Points, in no order, along strands that fork and pass close to each other.
Points whose rows are less than 58.7 apart are linked; no others are. Some points are linked to none.
K696: [-10  10 -19  14   5 -10   0   0  -2  -8  15  -7  -7 -11   3 -34 -27   8
   4  -3   5 -10  15   7 -20   3 -31  11  31 -14 -12  11 -26   8 -10   2
 -28  -1]
K714: [-11   2   9 -13 -12  -9  -1   1   5  21  -3 -12  -4  -8   9   2  16 -30
  -1 -30  -3 -26   0  -2   0  19  36  10 -28  15  -2  -3   9 -22  17  15
   6 -11]
K615: [  7  11  -5   9  10   4   0  18 -11  -6 -10 -12 -29  18   3 -13   0  10
  -5  10   2   5   3   4  -9  -4  10 -14  12 -13   3  12  -3   5   2   8
  -1   1]
K710: [-23  -2 -24  26  -1  16 -12  -5 -15 -21  10   1  10  -1  26  -4 -13   9
 -22   8  26   3  -3  -9  10   7   3 -16  -3  -2 -11  14  -8   2  15 -25
  15   8]
K152: [ 21   9  -4   3  12  -2  -3  26  -2  -4 -15   0 -22  11 -16 -14  -1  24
   4   9 -23  21   4   4 -10 -12   7  -9  28  -6   9  14 -14  17 -11  24
 -21 -27]
K807: [ -4  21   6   5 -13 -14   0  14  -4   9  -4  -8  -3 -11 -22  13  -2  16
  -8 -25   3  -2   0 -15  16   9  26  14   9  -4  27  27   5  -8 -28  -4
 -23 -26]
K459: [ -7  -5  -2  16  -5  25 -16   5 -23 -14   5   5   5  22  19  11  -2   6
 -12  29  12  21 -14   8  17 -11   7 -32   2   5   7  -9   2   4  10   8
  38  -5]
K427: [-12  10   1   8 -10  -9  -1   0  12   5  13   5  24 -14   1 -15 -11  -4
  23 -27  11 -26   3   9 -28   5 -12   0  13   1   8  27 -32  -8 -33 -14
 -25 -36]
K66: [-15  22 -15  15 -15  -1  -4   7   6   6   3 -11  16 -12   7  -4 -13 -12
   5 -17  15 -24   8 -10 -11  17   4   1  -6  10 -15  16  -7 -19 -10 -14
  -1  -3]
K330: [  8  -7   1  -8   1   5  -1  -1   8  -1  10   0  12  10  -3   7   4  -4
  21  14 -20  26  -6  -1 -10  -8 -30  -3   2   6   5  -6   2  23  -7  28
  -5  -6]
K982: [ 44 -36   0  -8   8  -7  17   3 -10  -1 -13  22  -1  -5 -18  21  20  -8
   5  17 -38   6  -4   2   5 -13 -13  -2  -3  -7  26  -7   5  -5 -20   4
  16   7]
K747: [-14   8  -1  13   5  16  -9   4  -3  -3 -10   0  17   6  17   3  -5 -12
 -16  10  24  -1  -2  -5   3  10  14 -16 -18  12 -23  -7   5 -11  25 -27
  25  21]
K744: [ -3 -11  14 -17   3  -7  17 -21  10  17  -5  -4  -3 -20  12 -15  22 -32
   8 -19  -7 -30  -5   9  -1   9   9   1 -16  -5  -3 -21   1  -6  27   3
 -14  12]
K399: [-36  20  -3  11  -7  10 -16 -16  13  -9  22  -8   9   8  15  -6   2   3
  19   5   2  18  10   0   0   0 -18  -2  11 -14 -20 -10  -4  18  22  19
 -13   3]
K892: [ 28 -13   2 -13   3  -7   0  15 -10  -2 -16   7  -5   9 -13  16   5 -16
   2   9  -8  11  -3   3  -3  -6   7 -10 -15   3  16  12  14 -17 -20   0
  25  -4]
K117: [-20  32 -10  37 -17   3   8   0  -8   0   0 -15 -16  -6   3   0   2  16
  -6 -10  17 -18   5 -23  23  24  23   7  12 -12  -6  33   5   4  -4 -26
 -13  -9]
K583: [ 23  -8  -2   2  27  -8   1  23   0   9 -18  12  -2  -8 -18  -4 -12  11
  -6  -8   4  -3  -3  -1  -4  -5 -12  -8  11   3  21  26 -18  -6 -35 -23
  -4 -10]
K887: [ 14   8  -1  -3  13  -6   6  20  -5  10 -28  -3 -10  -5 -12   0  -2  -6
 -15  -8  15 -12  -3  -8   5   8  17 -10  -8  -6   6  15   9 -22 -13 -26
  12   3]
K173: [ -9   1   5  -3   2  10   7   4   0  -4   3 -10   0  22  14 -35 -11  -2
   3  20   9  -3   6  16 -20  -5 -19  -9  11   1 -24 -24  -2  -6  26   8
   3  26]
K589: [ 21  -3  21 -13  15   3  11  13 -13  -1 -15 -11 -37  -2  -6 -14  15  19
 -12  13 -21  11  12  11  15  -7  25   7  21 -21  16  -9  12   0  20  12
 -15   9]
K949: [  1 -11   7 -10 -10  -8  -3  -8   9  -4  18   3   4  -1  -6  28   9   4
  10   4 -22  21  -8  -9  -5 -13 -16  17  -5   4  12  -1  -1  28  -5  36
  -7 -16]
K17: [ 13 -20   9 -24 -13  -4   5  -7   2   7  -7   9  10   1   3   8  20 -32
  10  -6  -5 -11  -3   7  -3   2  17  -9 -26  15  10  -8  13 -26   3   5
  16   0]
K669: [-10  -9  24 -10  -8  -5  -1 -11   9   6   7  11  -8  -2  -3  33  27  -3
 -11  19 -14  -2  -1  -6  15 -20  10  18 -16  -1  17 -18  14 -11  22   4
  30   3]
K815: [  9  11   4   4  12  -1  10  12  -8  16 -31 -10 -15  -8  -5  -4   3 -13
 -19  -8  12 -20  -2  -4   5  20  25  -9 -15  -6 -16   3  14 -27   8 -26
  14  12]
K579: [ -6   1  13 -18 -19 -22   0  -5   8  13   8   7  -6 -12 -10  42  20   2
 -18 -11  -8 -10  -2 -15   8 -17  17  18 -27  16  22   8  12  -2   1   3
  16  -9]
K839: [ -2  -3  -1   4  23  -3  13 -11   4   5  -3  -9 -13  -2   1  -6   5   9
   3  13   2  13  -4  -8   8   2 -16   3   3 -22  -7 -16   8  17  19  -3
  -9  32]
K878: [-26  23 -15  34  -5   3 -13 -18   3  -6  24  -3  -4 -10   1  19   2  24
  10 -10   3  10  -6 -22  25  -1  -1  16   7 -26  -2  25  -1  29  -3  -9
 -12  -7]
K165: [-18  27  -7  18 -18  -3  -8   6   8  12   0 -14  10  -8   8  16   2 -11
   3 -24  13 -14   0 -21   0  25  23   8 -16   6 -14  17   7 -13  -2  -8
   7  -9]
K22: [  4  -3  15   7  -6  24 -12  -4 -11 -16  -2  13   8  25   6  22   4  -1
  -8  31  -3  29 -19  13  15 -11  11 -14  -3   3  14 -16  10   3   2  12
  45  -7]
K625: [-12  13 -18  19  -6  -7  -9 -13  11   3  19   0  14 -19  -5  23   0  13
  17 -20   6   9  -6 -32  14   6 -20  16  -5 -15   3  20   0  21 -16 -10
 -14   3]
K683: [-12  13  -1   5 -20   1 -20  -3   5  -9  14  -3  11  14   0  28   1   2
   4  -2   1  24  -4  -1  -9  -6  11   2 -11  11   0  13   9   3  -8  12
  14 -19]
K630: [-11   2 -13  22   6  10  -5  -1  -4  -9  -3  -2   8  -1  18  -5 -10  -1
 -20  12  28   0  -5 -10   2   2   0 -12  -8  -2 -21   3   2   1  20 -33
  14  21]
K864: [ 27 -14  -9   2  23  -9   1  19  -7   4 -14  10  -1  -9 -14  -6 -21  -3
 -10   3   9  -7  -5  -3  -5 -18 -18  -4   8   3   4  19 -10  -4 -25 -29
   4   8]
K836: [  6 -14  18 -19  -7 -16   7  -3   4  12   2  10 -16  -5  -8  32  32  -3
  -9   7 -20 -16   3  -8  12 -21  10  11 -17   2  25 -11  16 -10   4   3
  19   3]
K794: [-16  18 -23   8 -11  -3  -6 -13   1 -19  30  -5   2  -6  10 -27 -25   7
  21  -1   4  -1  20   2 -21   7 -35  12  29  -4 -18  13 -19  11  -3   6
 -19  -1]
K539: [ 14 -14  -1   2   2   0  -6  13   0  -2   1  -3  13  -8  16 -25 -29 -16
 -17  -8  31 -35   7   1 -10   2  -4   8   2  10 -36 -20 -12  -9   0 -21
  -4   3]
K395: [ 22 -16  11 -13  29  -4  23  -1  -7   8 -15  -2 -22 -15 -13 -16   8   5
   3   5 -13  -4   6  11  12  -2 -10  -2  14 -26   8 -23   6  -1   6  -5
 -20  27]
K732: [ -8  -3  -8 -10  -1  15  -3  -2   8  -7  13  12  26  19   1  -1 -10   5
  20  20 -15  16  -1   9 -15  -5 -46  -9  15  21  -3 -17  -5  27  -3  18
  -3   3]
K231: [ 31  -9   2 -10  17  -5  14   2  -5   2  -7   0 -20 -19 -11   0  14  19
  -4  12 -25  13   7 -13  32  -7  -3  15  10 -18  19  -6   5  23   6   0
 -28  22]
K643: [-12  -4  14 -14  -5  -8  10  -6  12  20  -1  -8 -14 -15  13   1  28 -21
  -1 -12  -7 -29   1  -9   8  12  20   9 -18   1  -3 -20  12 -10  36  13
  -2   4]
K169: [  1  14   3  15   1   3  12  -7 -10  -6   7 -22 -38   9   0  -1   4  41
  -7   5 -26  22   9  13  -1 -16  21  -1  24  -4   6   3  -6  25  16  35
 -20 -12]
K798: [-10  14  -4  12 -20  -6 -18 -16  12 -13  35   4   9 -10 -12  38  -4  17
  24 -16 -18  24  -5 -14   2 -13 -20  23   0  -1   0  24  -7  27 -18  20
 -12 -28]
K97: [ -1  -2 -16  28   2  10   1  -2 -19   6   3 -12 -21   3   0  26  -6  43
 -24   4   2  19  -7  -9  28  -9  36  -8  -8   3  16  29   1  15 -12  -8
  20 -17]
K19: [  1  10  -1   3   2  14  -3  15  -5   3 -16  -7  12   9  12  -3  -9 -18
 -15   2  21 -14   4  -2  -9  12  20 -13 -21  21 -24   1   7 -30  13 -23
  30  15]
K894: [ 15 -21   5   3  10  -3  20  -6  -9  -2 -13   5  -6  -1  -6   6  16  -9
  -5  15  -4   2  -1  -3  11   0   0  -2 -14 -19  -2 -19  23 -22  10 -19
  26  34]
K361: [ 32  -9   7  -3   6  -7   4  16 -18  -7 -19   6 -23  16 -12  15  11   0
 -10  16 -12  15  -4   5   2 -10  26  -3  -5  -2  20  12  14  -9 -11   3
  25  -3]
K837: [ 43 -21  -1  -6  16  -2  17  10  -9   2 -18  17  -3   4 -18  -2   5  -5
  14  26 -34  16  -4   5  -5 -15 -20 -10  11  -5   9  -4   1   5 -14  13
   9   0]
K530: [ -2   6   2  -4 -12  -2  -6  -6  16   5   6   8  24  -8  -5  -1  -2 -13
  24 -29   0 -10 -10   7 -29  -1 -12  -9   3   4  17  28 -19   5 -40   1
 -23 -28]
K364: [-36  22 -10  25  -6  13 -24 -23   0 -14  26  -5   1   1  18   0   0  11
  17   6   2  20   3  -1  15  -9 -15  -2  16 -26 -13  -2 -10  30  18  15
 -12  -3]
K40: [-10   5   1  -3   4   6   5   8   3  11  -2 -18  -2   7  16 -42 -16 -13
   1   3  15 -24  15  21 -22  -1  -7  -6   2   3 -35 -23 -12 -17  26   5
  -4  10]
K862: [ 26 -10 -10   1  20  -8  13 -10   2   2  -1   6  -9 -13 -12  10  11  21
   4  14 -20  19  -3 -22  25  -6 -18  15   4 -15  11  -3  -3  37  -1   6
 -24  20]
K86: [-13  17 -17   0 -18   1 -14  11  -1 -11   9  -2   9   5   3 -18 -16  -7
  11  -5   6  -8  16   4 -28   5 -14  -2  11  10  -3  24 -13 -14 -20   9
  -6 -22]
K606: [  7  -6  -1   7  20  -8   5  26   6   3  -6   9   4   0 -12 -12 -12  21
   2 -11   3  -6   7   1 -22   7 -16  -3  20   8  23  36 -29 -10 -39 -12
 -16 -32]
K783: [ 28 -17 -16   6  21  -8   2  13  -7   0  -6   9   0  -6  -9 -12 -23   2
  -4  17  -1   4  -4  -3  -9 -23 -30  -1  16   2  -3  13 -14  16 -13 -16
  -2  14]
K568: [  5 -16   6   2   8   5  10  -8   7   4  -3   2  17  -1   3  -1  -6 -12
   6  13  11  -2  -2   2   4  -5 -11  -9  -7   5 -24 -31  12  -9  14 -24
  16  34]
K506: [-33  16   5   5 -16  11 -18 -11   9  -7  14 -10   7  22  15   0   6  -1
  10   1   4  17   5   5  -2   3   8  -3  -1  -4 -16 -15   4   2  23  25
   1  -9]
K972: [ 33  -7   9   0  15   7  16   7 -15  -6 -13  -6 -32  -4  -3  -6  14  25
 -10  21 -23  16   7  -1  27 -10  19   8  17 -22  15  -6  11  15  17   2
 -12  19]
K997: [ 18 -19  14  -3   0   8   2  -6   3  -9   4  17   1  10  -3  17  18  -4
   2  32 -27  28 -10  -2   7 -13  -9  13   0  -4  16 -20  10   3   6  18
  29   1]
K343: [ -1  12  -7   5   8   1  -1  17 -10  -5 -10  -9 -16  12   9 -27 -11  -2
 -13   5  15  -8   7   6 -20   1   1 -11   8  -9  -7  13  -7 -15   5  -1
   3  -1]
K547: [  2  -6  19 -27  10  -8   8   6   0  13 -16  -4 -28  -9  -6 -15  20   3
  -6 -10  -9 -14  10   8  11   7  17   5   5 -15  14 -14  10 -17  14   6
 -19  -1]
K612: [  6 -13  17  -7  -4  -3  -3 -12   9  -5  11  16   0  -4  -8  36  14   1
  -2  24 -32  23 -10  -7   6 -24 -15  24  -6   6  19 -11  -3  22   3  25
  15 -11]
K694: [-17  -6   8 -22 -19   8  -1 -17  17   3   9  -1  17  14  12  -1  16 -19
  23 -11  -2  -5   0   7  -3   7   7   2 -20  24  -3 -24   6  -6  21  35
  -5 -10]
K936: [  4  10   2   5   7   3   4  11  -1  17 -19 -11   4  -9   5  -1  -3 -25
 -10 -11  14 -19  -4  -5  -1  21  22 -10 -27  14 -22   1  10 -28   8 -24
  21  12]
K865: [ 12 -16   7 -17  -8   5  11 -12   3   4 -12  10  26   5   3   5  11 -33
  15 -11   1 -18  -5  16  -2   7  14 -15 -28  28  -3 -18   7 -21   2  -7
  17  12]
K900: [  3  -1  -8   8  -2   7   1  10 -24 -25  -5  -8  -4  19  24 -27 -22  -1
 -29   5  20  -5   7   7 -21   5   2 -14   5   6 -15  18  -8 -21   9  -4
  16   3]
K290: [ -6   1   8 -17   0 -12  10  -2   4  15  -7  -9 -20 -17   0   5  20  -5
 -13 -10  -3 -20   3 -14  12  16  17  11 -10  -9   0 -12  17  -7  21   4
  -8   7]
K700: [ 19 -12   6  -6  22  -8  19  -8   1  18 -13  -2 -11 -34 -15 -10  -1   6
 -10 -20   4 -14  -5  -2  20   2  -9  -3  10 -16   5 -11   2  12 -12 -34
 -27  24]
K724: [-21  14  -8  32  -9   6 -10  -6  -4   0   1 -10  -4  -5  12  25   6   9
 -18 -10  20   7 -13 -16  22   9  32  -3 -12 -11  -4  17  11   4   6 -17
  16  -9]
K849: [ 16 -19   8 -16 -10   1   7 -29  13  -2  -2  20  38   0   3  21   3 -26
  16 -10   4  -7 -14  10   0  -5  -8 -11 -19  25  -2 -15   6  11 -16 -23
   5  21]
K591: [-37  22 -22  13 -23  19 -37 -18 -26 -37  27  21  18  20  12  10 -10   4
   9  12   8   6   2  10   9   4  -9 -15  19   8  -6   0 -13  22   3  11
  10 -17]
K872: [-10  -1   5  -6  -2   0  -9 -14   9   2   1   6  26  -6   6  22   8 -14
   2  -2  10  12  -6 -14  17  10   4   1 -23   0  -4 -16  12  -3  14  -5
  13  13]
K664: [ 17   0 -26  13  16  -6   1  12  -7  -5  -2   4  -7  -2  -6 -19 -20  14
   0  16  -8   9   2  -5 -13 -12 -31   2  24  -4  -2  19 -24  27  -9   0
 -18   7]
K537: [ 33  -3  -3  -7  19  -2   4  23  -7   1 -20  12 -14  11 -18  -8   0   7
   8  21 -26  19  -2   4 -12 -14 -13 -14  19  -5   7   9  -8  13 -10  18
  -3 -15]
K701: [-30   7   5  -8 -13   9  -6 -15  18   6  12 -14  12  11  15  -7   8 -11
  22 -11   1   0   8   4   0  13   5   1 -14   7 -20 -24   4  -6  29  33
  -9  -1]
K433: [ -5 -20  13 -23  -7  18   9 -32  20  -5  12  16  26   9   3   2  15 -14
  24   6 -10   2 -11  11   2   1 -23  -1  -6  14   9 -36   7   8  10  23
   1  10]
K572: [-11   8 -10 -10 -11   4 -15  13   4  -8  14   3   7   5  -2 -27 -11  -7
  18  -9 -10  -4  12  20 -36   0 -26  -7  17  15   4  23 -22  -6 -27  21
 -17 -41]
K706: [-23 -10  19 -25 -25   9  -7 -20  18  -1  17   8  15  13   5  13  17 -10
  13   2  -8   1  -5   7   2  -6   0  12 -18  21   7 -28   6  -2  20  41
   2 -16]
K541: [  2   4  -3  -5   4  -7  -8  11   8   7   0  -6 -11   2 -12  -5  -2   1
  14  -9  -7   3   2   2 -16  -1  -6  -4  10  -5  11  13  -7   4 -23  24
 -17 -23]
K111: [-19   5  11   2  -4   6 -12 -14   5   0  -2   1  12   0  11  17  11 -13
  -7  10   9  13 -11  -7  19   6  17   3 -17 -11  -7 -22  12  -4  28   4
  17   9]
K821: [-26   5 -16  16 -11  24 -28  -4 -23 -18   8   6  16  12  23  10  -8   2
 -15  18  26   8  -4   0  17   0   9 -30  -3   5  -1  -2  -6   2  13  -3
  26  -3]
K733: [ 19 -11   7 -16  -8   1   3 -12   8   3 -11  16  32  -2   2  10   1 -35
  12 -20   6 -17 -13  15  -7  -4   7 -15 -23  26  -3  -3   2  -4 -18 -23
   7   9]
K813: [ 13   6  -6  10  19   1  13   8  -6  15 -19  -7 -13 -20 -17 -13 -10  12
 -20  -5  15 -12  -5 -11  20   7  -1   0   4 -11  -2   8   7   3 -10 -42
 -17  24]
K824: [ -6   2   3  -2 -16 -18 -11  -5   7   3   5   4   7 -10  -4  42   9  -2
 -16 -13   7  11 -11 -25  13   1  18  19 -28   6  13  16  14   0  -7  -4
  21  -8]
K870: [  7   3 -18   8  11  -9   5  -8   4   9   6  -2   2 -23 -13  13  -1  12
   6 -11   3   4  -9 -24  14   2 -21   8  -2 -12   9  14   0  29 -19 -13
 -21  18]
K618: [  5  -8  19 -19  15  -4   0  22   3  12 -17  -5 -26  20 -12 -23   8   3
   7 -10  -5   6   4  24 -17   1  18  -8   3  -1  13   4   0 -27  -3  20
   0 -32]
K354: [  7   9  -4  -1  -2  -9  -2  18   2  12 -17  -3   5  -6  -7   5  -5 -12
  -5 -16  17 -12  -5  -8  -6  10  15 -10 -14   4   8  21   3 -22 -25 -12
  10 -11]
K833: [  4  -6   0   6   8  -1   6   4   4  10  -6  -9   3 -13  11 -14 -15 -13
  -7   1  23 -24   2  -2  -5  -2  -7  -3  -4   5 -35 -21   3  -4  12 -27
   4  24]
K377: [ -6  -2   5   1  15   4  14 -10   8   3   1 -11  -8   8   6 -18   2  -1
  11  19   2  10   0   2  -4  -2 -20  -4   7 -20 -14 -26   8   4  25  10
  -2  28]
K996: [-29  24 -19   2 -19   3 -12 -17   9 -13  30  -3  17  -5  15 -14 -17   3
  26 -11   9  -9  23   0 -15  15 -22   8  15   8 -24   4 -14   0   6   1
 -13  -1]
K488: [-22  12 -18  34  -2  14 -25 -19  -4 -10  27   0   0  -5  10  14   0  17
   9   8  -1  23  -6 -11  23 -12  -8   0   9 -26  -2  15 -12  39   5   4
  -5  -7]
K394: [ -7  -2  -3  -7  -1  -1  -2   6   2   0  10  -9   6   5  17 -48 -28  -6
  -4  -7  17 -24  16  26 -27  -1 -15   0  13   2 -34 -18 -22 -13   9   7
 -16  -6]
K135: [ -5  17 -11  18   6   7   9   0  -2   7 -11 -17 -18 -13  -2  -7   3  20
 -18  -3  12  -5  -5 -19  23  18   5   3   4 -18  -6  13  11  17   3 -29
 -24  24]
K105: [-13  17   3   2 -23 -12  -7   6   6  13  -2 -14   2  -4   3  20   5 -16
  -8 -28   5 -12  -2 -11  -2  18  42  12 -24  14  -4  12  14 -22   0   9
  13 -17]
K463: [  1 -15   4 -13  -1   3  -3 -25  10   0   3  19  39  -6  -1  28   4 -15
   9   3   6  10 -11  -6  16   2 -13 -10 -20  14   3 -21   9   2  -5 -17
  12  18]
K197: [ -5  10 -11  11  16  -2  10  -3   4   7  -4 -15 -17 -10  -4 -13  -1  13
   0   2   7   0   3 -10   5   5 -12   4  10 -21 -11  -3   2  20   6 -10
 -23  25]
K514: [  7 -12  14  -9   5   1  16 -15  10  16  -8  -4   8 -14  11 -22   4 -30
  13 -18   4 -25  -7  22 -10  -1   5  -7 -13   0 -16 -24  -3  -5  12 -10
 -12  14]
K749: [-11   4 -11  -9 -11   2  -5   0  -9 -19  11  -1  12  23  13 -40 -32  -1
  -1  -2   8 -11  18  25 -29   6 -21   3  11  16 -33  -9 -17  -9   5  12
 -11  -1]
K557: [ -5 -14 -15  -9 -14   1  -7  -5   2 -13  12  16  30  10  14  -5 -30  -3
   8 -11  24 -26   6  11 -18   5 -19   5   4  31 -30 -21 -16  10  -9  -9
  -5   6]
K198: [ 31 -22   8 -17   2 -15   8   7  -8   2  -9  16 -18  -8 -18  26  30   1
  -9  11 -30  -7   6  -6  18 -16   7   7  -6  -4  33  -6  11  -6 -12  -5
  10   7]
K679: [-25   3 -12  -5  -5  13 -10  -2  -6 -25  12  20  26  34   6 -10 -17   9
   9  20  -9  10   0  16 -20   4 -41  -6  17  21 -10 -18 -10  20   3  15
   3   1]
K355: [ 10  10   9   1  21   7   8  19 -14  -1 -18 -15 -38  12  -2 -23   4  18
  -5   6  -4   4   7  12   1  -2  15 -12  20 -22   5   0   3  -1  10  10
 -16   7]
K108: [ 22  -7  10  -7  19  -4  15   4   3  15 -12  -1  -4 -36 -16  -8   4  14
 -15 -21  -4   0   1  -9  29   7  -5  -1  14 -14  27   9  -3   7 -21 -33
 -33   9]
K483: [ -2  14  -1   4  -8 -15  -3  15   2  14  -8  -2   7 -10 -14  13  -3  -4
   3 -25  14 -12  -5 -14  -2  10  15  -2  -5   1  18  26   0 -15 -35  -4
  -4 -26]
K963: [ 10 -23  14  -3   0   3  16 -21  10  10   1   2  18  -9  11  -7   2 -27
  15  -7   8 -18  -5  11  -1  -5  -3  -9 -11   9 -24 -38   9   0  11 -18
   1  29]
K29: [-15   6 -14  -5 -12   6  -6  -2 -12 -29  13   8  15  33  13 -27 -26   5
  -1   6   1   4  12  19 -28  10 -29  -3  15  22 -23  -1 -13   4   2  13
  -3   0]
K621: [ -2  -8   0   8   7 -12   8  14   8  -2   8   7  14  -2   0 -20 -20  12
   3 -15  11 -17  10  12 -33   7 -21   4  21   6  12  31 -37 -15 -36 -12
 -19 -38]
K327: [ -2   6  15 -13   6  -8  -5  17   2   6 -10 -11 -30  16 -22 -10   2  13
  -3 -11 -14   9   4  20 -18  -5  28   4  12   0  17   9  -1 -16  -6  29
 -10 -34]
K46: [ 15 -26  10   3   3   4   9  -7  -1  -8  -2  18   1   2  -4  18  24  -8
  -5  27 -19  15  -6  -3  17  -7  -4   8 -10 -17  17 -22  18 -17   8  -5
  36  21]
K960: [-17  -9  17 -18 -17  -5  -5 -15  14   1  21  -2   1   2  -1  20  13  -1
   7   3 -15   7  -4   0  -6 -15  -6  18 -13  10  10 -11   5   7  11  37
  -2 -14]
K59: [ -7   4  -6 -11  -1   4 -10  21   0  -4   8  -3  -2  15  -4 -33  -8  -3
  18   2 -22   8   8  21 -37  -5 -30 -12  22   8  -2  12 -18   3 -14  32
 -17 -38]
K430: [ -7  10 -14  -1 -18   1  -9   8   0  -4   9   2  28  -4   7 -14 -27 -14
   4 -18  18 -26  12   7 -24  12  -6   2   3  22 -12  16 -20 -22 -21  -8
  -3 -18]
K908: [-24   4 -19   2 -14   4 -12 -10   6 -10  17   6  29   2  12  -6 -23   1
  13 -11  18 -17  15   4 -14  14 -16   3   2  24 -30 -12 -17   2   4 -11
  -5   9]
K49: [-18   0  21  -7 -10  -4  -6 -11   6   3   3   1  -3   1   8  23  19  -7
 -16  12  -3   4  -6  -4  13  -6  27  14 -18  -3   5 -19  17 -11  33   7
  27   0]
K155: [ 24  -9  16 -18   4  -9   4  15 -16   0 -16   5 -29   9 -23  11  11  12
 -15  12 -30  12   3  18  -6 -19  34   6   5   6  28   6   8 -12  -2  16
  14 -17]
K215: [  5  10  10  -1  -4   0   9   7   1  17  -9 -17 -10 -33 -17  -9   4  16
 -19 -19   0  -2   0 -21  35  21   6  12  14 -18  17  14   8   5 -11 -21
 -41   4]
K147: [  5 -12   5  13  14   8  11 -10  -1  -3  -9   4   8  -1   0   2   1  -9
  -5  22   9  10  -9  -3  14  -4  -6  -9 -10 -12 -16 -22  16 -10  18 -30
  24  36]
K200: [-18  15   1  15 -17 -10 -12 -12   4   1   4   1   4 -12   0  40   9   9
 -22 -15  10   8 -14 -22  21   5  29  19 -22  -6   3  14  12   4   4 -12
  16  -9]
K529: [  3  13 -19  12  15  -3  -2  18  -4  -7  -2   0 -17   1  -8 -27 -16  19
   2   5  -9   2  11   3 -13  -1 -19   1  33 -12   6  22 -28  12 -13   3
 -29  -8]
K393: [ -5   2 -13  29  -5   3  -5   4 -12  -3   1  -8 -14   7   7  26   2  20
 -21   0  17  14 -12 -12  16  -4  32  -7 -13   2  12  31   8   8 -14 -13
  26 -12]
K608: [ 10 -17 -10  -5 -10   0  -9   5  -7 -21   7   8  24  11  15 -20 -40  -7
  -7  -9  30 -22   8   5 -13   5 -16  11   6  17 -39 -21 -15   3 -12  -9
  -7   3]
K737: [ -1  21  -3   8  -2  -4   3  11  -1  10  -6 -14  -9 -14 -13  -3  -2  17
  -7 -18   3  -3   3 -17  21  15   9  12  15 -17  14  18   3   4 -19  -9
 -32  -4]
K931: [  3 -11  22  -6  -5   0  13  -4  -5  -6   2  -1 -24  19  -1   5  20   4
  -8  26 -18  10  -4  13  -7 -14  24  13   0  -5  16 -16  18 -13  24  25
  30   1]
K140: [ 11 -19  22 -26  23  -2  12  15  -1  11 -19   4 -28   5 -13 -24  20   6
   5  -6 -11  -6  10  23  -1   5  16  -4   6 -14  16 -13   5 -30   5   8
  -5  -9]
K331: [ 13 -11   5 -17  -6  -1  -1   0   1  -2  -4   5  11  13  -3  17   6 -16
   6   8  -1  15  -5   0  -2   0   0  -8 -19  12   7  -1  16 -12 -11   2
  23   1]
K305: [  4  12  12 -10  -4  -8   1   5 -12  -1  -6 -11 -29  17 -19  12   2  14
 -17   2 -22  12  -2  19 -22 -11  37   4  -1  10  21  16   4 -11   0  29
   7 -25]
K761: [ 19  -8 -20   8  21  -9  10  -7   2   7   0   3   0 -14 -13   6  -3  15
   7  10  -7  14 -11 -22  17  -6 -25   6   1 -10   5  10  -4  36 -11 -14
 -16  27]

Follow the links from the first point to the second, and from the first to the third. Name the last point that the two ways share.
K547, K783, K894: K568
K949, K165, K361: K643
K514, K949, K529: K568
K140, K794, K86: K643
K537, K733, K393: K836
K200, K463, K537: K836
K706, K215, K744: K949
K399, K997, K173: K949

A fork is a point with three links, a tip a point with one. Leave the first point through the second and follow the links. Name the first fork or tip that comes.
K696, K794: K568
K463, K849: K643
K862, K761: K949
K892, K331: K836
K625, K870: K900

A fork is a point with three links. Follow the links from the first point to the second and name the forks in between, in order.
K572, K794: K643, K568
K963, K733: K643
K618, K824: K836
K529, K679: K568, K949
K706, K529: K949, K568
K165, K960: K643, K568, K949
K783, K147: K568
K364, K749: K949

Name the points in between on the shortest way along the links from the first point to the second, in order.
K147, K892: K568, K963, K514, K744, K643, K290, K547, K140, K618, K327, K305, K155, K361
K364, K963: K399, K506, K701, K694, K706, K960, K949, K612, K997, K46, K894, K147, K568
K97, K198: K393, K724, K200, K824, K579, K836
K152, K49: K537, K837, K982, K198, K836, K669
